The views of a scene show one set of named points, each view turned or mirrored, shifted and resized as a whole, with a little noise and some points left out.

Scene 1
View 1
buzut: [  1  21  28   7 -10  -4  13   8   9   3   0  15   3   2 -12  -4   7 -17
   4   0  -3  13  20   2  -4]
guv: [ 5 18 17  6 -3 -8  2  5  8  4 -6  7  3 -2 -7  6  6 -5  3 -2 -8  8 12 -5
  3]
Vuvu: [ -1  11  28  15   4   4  -1  19   0   4 -11   6  23  -2  -2  -2  -7 -24
  11   8   0  21  10   4   4]
Bogi: [ 0 16 22 14 12 -3  5  8 -4 11  2 26 13  3 -6 -8 -9 -9 12  2  0 18 19 -6
  0]
pegu: [  5  20  17   2 -12  -9   5   4  14   1  -7   2  -2  -1  -9  10  14  -6
  -1  -3 -11   6  12  -5   3]
Suleb: [ 15  25  17  15  -8 -13 -12   3  20   4 -13 -15  -2  -5 -19   1  17  -6
   2 -22   1  -9   5  -3  -4]
sir: [  8  23  18  10 -11 -10  -2   2  20   2 -10 -10  -3   1 -21  -1  22 -11
   3 -16  -2  -3   8  -3  -6]
bofo: [ -9  12  13   1  -1  -1  11   3   6  -1  -3   8   6  12 -10   0  13 -16
   7   5  -9  16  12  -8  -3]
keri: [  2  21  36  10 -13  -1   9  16  10   3  -5   9  10  -3 -10  -4   5 -25
   4   2  -1  16  18   9  -2]
Loka: [ -6  13  26   6  -5   4  10  14   5   0  -7   7  14   5  -6  -1   5 -25
   6   9  -5  21  13   3   0]
zov: [ 10  18  17  18   5  -9 -11   7   6   9 -10   1   9  -4  -9   0   1  -4
   8 -10   1   3   8  -5   2]
dis: [ 15  26  28  11 -18 -12  -4  11  19   3 -11  -4  -1 -11 -12   7  10  -8
  -3 -12  -3  -2  12   5   2]
tugi: [ 11  12  20  24  21  -6 -16  15 -10  15 -11  13  23 -13   6   2 -25   0
  12   0   2  14   9  -4  12]
sof: [ -2  13  21   6  -2  -1   5  11   4   1  -8   7  12   1  -2   5   2 -16
   5   7  -8  18  11  -1   5]
gog: [ 2 15 20  5 -1 -5  6  8  2  4 -4 14  7 -2 -2  5  0 -7  4  5 -9 15 15 -4
  5]
Gedin: [  3  22  26   0 -17  -7  14   8  13   1  -1  14  -1  -1 -10   6  11 -12
  -1   2 -10  11  20   1   1]
zokur: [ -2  15  27  10  -2   1   8  13   2   4  -4  15  14   3  -7  -4   0 -21
   8   7  -2  20  16   2   0]
View 2
pegu: [ 7  3 10  2  4  1  2  3 -1 -1  0 13  2 -4 14 -8  1 11 20 -4 11 10 11 -7
  0]
gog: [ 9  8  2  2 12 -9  7  1  0 -6  0  0  2  3 16  2 -4  6 18 -9  9  3  6 -8
 -1]
sof: [14  4  0  0 17 -4  9 -2  3 -7  0  0  2  6 11 -1  0  6 17 -8  8  6  3 -3
  4]
buzut: [ 12   7   4   2   7 -13   8 -13   8  -2  -6   7   2   0  12  -5  -4   8
  10  -4   8   5  13  -9   2]
zokur: [ 15   8  -3   1  17 -12  11 -12   8  -7  -4  -1   3   6  10   1  -3   4
  10  -8   7   4   6  -4   3]
keri: [ 19   6  -2  -1  11  -9   7 -13  13  -7  -9   4   3  -2  12  -6   0   7
   3  -3   6  10   9  -4   8]
Loka: [ 20   3  -1   0  19  -8  11 -12   9  -5  -2   1   1   9   7  -3  -1   7
  13  -7   6   5   4  -3   9]
dis: [  5   3   6  -3   0   5  -3   5   4  -9  -8  13   6 -16  14 -11   5   8
   5  -2  11  21  13  -3   0]
Suleb: [-10  -1  11  -3   4  11  -2   1   5 -11  -6  19  10 -16  -1  -8   8   2
   8  -2  14  24  10   0  -9]
guv: [ 4  6  6  2  9 -3  4  2 -1 -5  0  6  4 -1 12 -3 -1  6 18 -7 10  9  8 -6
 -4]
zov: [ -7   6   4  -2  13   1   4   2   2 -13  -2   4   9  -6   5   2   2  -2
  11  -8  12  14   4  -2 -12]
Bogi: [  2  14  -2   3  17 -20  13 -11   4  -9  -2  -6   5   4  10  11  -7  -2
  13 -11  10   0   6  -7 -10]
Gedin: [ 16   6   6   3   2  -9   4  -4   3   0  -4   9   0  -2  19  -8  -4  13
  14  -3   9   6  14 -10   5]
Vuvu: [ 15   6  -8  -3  25  -6  12  -7   9 -14  -4  -7   5   7   7   5   1   0
   7 -10   5   9  -3   1   4]
View 3
buzut: [ -1  -8  -3  -6 -18 -14   2   9   7  -5   1  -3   9  18 -14   8   5  15
  -8  -9  19  11  17   1  -9]
Suleb: [  6   3 -12  11  26 -17  -3  10  -4  -9   8 -12   5  -7 -15   4   3  31
  -4  -7  23   8   9 -10   2]
Loka: [  0   1  -2  -5 -22  -8   5   7  11   2   1  14  15  12 -18  20   1  11
   2  -8  11   9  20   7  -9]
pegu: [ -1   3  -2   1   3 -17   9  11   5 -10  14   0   6  10  -8   6   3  21
  -8  -2  24  17  11   4  -2]
guv: [  0   6  -4   1  -2 -16   6   5  10 -11  10   1   6  10  -9   5  -2  16
  -5   0  17   9  18   4  -1]
zov: [  4   8 -11   5   7 -14  -2   0  11 -12   5  -3   5  -2 -14   2  -4  16
   0  -1   8  -2  22  -5   1]
dis: [  0  -3 -14  -1  14 -17   6   9   0  -9  -2  -6   5   7 -16   8   3  30
  -3   5  20  18   4  -6   3]
sof: [  0   6  -2  -3 -13 -11   7   5  13  -4   6  13  11  10 -14  13  -2  11
   1  -1  11   8  20   8  -3]
tugi: [  2  12 -16  -3  -6 -13   1 -15  27 -19  -5   7   3   0 -17  -1 -15   5
  10  15 -12 -13  35  -2   6]
sir: [  4   0 -11  10  18 -14  -3  13  -5  -5   8 -10   6  -3 -15   7   5  30
  -5 -12  25  10   8  -8  -2]
gog: [ -1   4  -2  -3 -14 -14   8   3  15 -11   8   5   7  14  -9   5  -2  10
  -4   2  12   8  22   6  -3]
bofo: [  2   4   2   3 -14 -11   2  10   8  -3  15   3  10  10 -10   8   2  11
  -7 -16  20   6  22   7 -10]
zokur: [ -1  -3  -5  -9 -24  -9   4   4  14  -2  -4  10  12  15 -18  16   0  11
   2  -3   8   7  21   4  -8]
Vuvu: [  0   4 -10  -5 -19  -7   1  -1  17  -1  -7  15  14   6 -21  19  -6  10
  10  -1   1   0  24   3  -5]
Bogi: [  1   0  -5  -5 -25 -11  -3  -2  19 -13   2  -2   6  13 -13  -1  -4   4
  -3  -6   4  -6  34   2  -8]
Gedin: [ -3  -6  -1  -6 -11 -17  10  11   7  -8   6  -1   7  21 -10   7   5  18
 -10   0  23  20  11   4  -6]
keri: [ -1  -9  -9  -9 -17 -10   2   8   6   1  -8   3  12  15 -21  17   4  18
   0  -5  14  13  13  -1  -8]
View 4
zov: [  4   5  11  -2  -4  -7  -2   7  -4   4 -12  -1  -1  13 -13  -6  -1   3
  -4   4   7   0   3  -2  -2]
Vuvu: [ 20  -2  16  -8   9  -9  11   2 -15   2  -9   2   0   5  -2  -4   0  -1
  -7   9  15   8  -7   4   9]
zokur: [ 15   0  17  -5   7  -6   8   0 -14   1   1   0   4   3  -5  -6  -1   5
  -8   5  19   2 -13   9   5]
keri: [ 15  -4  13  -4   6  -7  10  -2 -12  -5   1   2  -3   3  -6  -8  -5  13
 -10  -2  15   3 -18   8  -1]
dis: [  1   3   5   1  -6  -6   8   1  -5  -7  -8   0 -12  10 -13 -12  -5  21
  -9  -5   6   0  -6  -5 -14]
buzut: [  8   1  15  -1   2  -3   4  -2 -11  -2   5  -3   4   3  -9  -9  -3  13
  -9  -2  17  -3 -17  10  -3]
pegu: [ -4   8  13   2  -4  -3   8  -1  -8  -4  -1  -6   2   8 -10 -15   0  18
  -8   3  14   0  -5  -2 -12]
sof: [  9   4  17  -4   5  -5  12   0 -14   0  -3  -3   4   4  -4  -9   2   6
  -7   9  18   4  -6   2   1]
tugi: [ 20  13   6  -8   2  -4  -1   4 -14  10 -16   0  -9  10 -10   2   8 -14
  -2  13   7  -3   9  -2  17]
Gedin: [  3   6  13   1   0  -1   9  -5 -13  -6   7  -4   1   2  -9 -12   0  19
 -10  -1  18  -3 -15   4  -8]
Suleb: [ -6   0   9   2 -11 -10  -2  10   5  -2 -13  -1  -2  17 -17 -12  -9  18
  -6  -6   3   2   0  -6 -19]
gog: [  6  10  14  -3   2  -1   7  -2 -14   1   0  -4   4   4  -7  -8   5   6
  -6   8  17  -2  -6   3   2]
Bogi: [ 14   8  15  -5   4  -2  -5   1 -13   8   0  -3   7   5  -9  -1   2  -6
  -4   6  17  -6  -8  11  12]
bofo: [  0   3  22  -1   2  -5   4   2  -8   1   2  -6  16   5  -7 -11  -1   8
  -6   6  20   1 -10   7  -4]
Loka: [ 13  -3  20  -5   8  -8  13   0 -14  -2   0  -1   7   3  -2  -8  -2   7
  -9   8  20   7 -14   7   2]
sir: [ -6  -2  14   3  -7 -10   1   8   3  -3  -7  -2   4  13 -14 -13  -9  20
  -7  -5   9   3  -6  -1 -19]
View 5
zokur: [ 17   8  10   1   4   8   0  19  -4  -1  -3  -8  -2 -14 -11 -15  -6 -10
 -17   4  14  -1   0   3   2]
bofo: [ 22   4   7   0  -3  13   1   9   0   1 -15  -9   2  -4 -12 -10  -1   2
 -17   8  17  -5  -4   0   0]
dis: [  4  13   2   0   0  -5   1   7 -12   9  -1 -25  17   1  -7   2 -13  -5
  -5   4  22   5  -9 -11  -8]
guv: [ 15   2   1  -1  -4   6   4   6  -6   3  -6 -12   8  -3 -10  -5 -12   0
 -10   5  15  -1  -6  -1  -3]
buzut: [ 16  14   9  -1   3   8  -5  12  -3   2  -8 -18  -2  -7 -13  -8  -7  -7
 -17   3  15  -5  -2  -2  -2]
zov: [ 16   3  -2   4  -4   0  14  18 -13   5  -1 -16  13   3  -1  -4 -13   5
 -11   6  13   8 -10  11   1]
sir: [ 12  14   4   2  -4   1   3   8  -7  10 -13 -25  19   8  -5   3   0   5
 -12  11  27   2 -14  -8  -6]
Suleb: [ 10  12   0   3  -4  -5   9   9 -12  12  -8 -27  25  13  -2   6  -6   8
  -8  10  25   7 -16  -5  -7]
Loka: [ 16   6  12   0   3  10  -1  17  -2  -1  -7  -4   2 -17 -11 -16   0 -13
 -16   6  19  -1  -2  -3   1]
pegu: [ 12   4   2  -3  -4   5   1   0  -4   5 -11 -16  10  -1 -12  -2  -9   0
  -9   5  20  -2  -8 -11  -6]
Gedin: [ 13  10   6  -3   2   7  -8   3  -3   4  -9 -18   0  -7 -17  -5 -11  -7
 -12   1  17  -8  -2 -12  -6]
Vuvu: [ 14   3   9   3   4   6   7  24  -9  -2   3  -1   5 -19  -6 -18  -6 -14
 -14   5  14   7  -2   7   5]
keri: [ 11  16  12   0   6   4  -4  18  -8   3  -2 -16   2 -12 -11 -11  -5 -15
 -15   3  18   0  -1  -5  -2]
tugi: [ 15  -9  -5   4  -2   1  19  25 -17  -3  13  -1   6 -10   0 -13 -27  -4
  -7   1   0  12  -2  22   6]
Bogi: [ 23   4   4   2   0  10   4  20  -6  -3  -2  -9  -8  -8  -9 -13 -14  -1
 -19   2   3  -1   0  17   4]
gog: [ 16   0   3  -2  -1   8   3   8  -4   0  -4  -7   1  -9 -13 -10 -15  -3
 -11   3  11  -3  -1   0  -1]
sof: [ 15   1   6   0  -1   8   4  11  -5  -1  -5  -3   5 -13 -11 -13  -7  -7
 -11   5  17   0  -3  -1   0]

In a view up to two points have been moved. Name them for each view, in the order of its rows, or write -.
view 1 -> bofo
view 2 -> Suleb
view 3 -> sir, zokur
view 4 -> -
view 5 -> zov
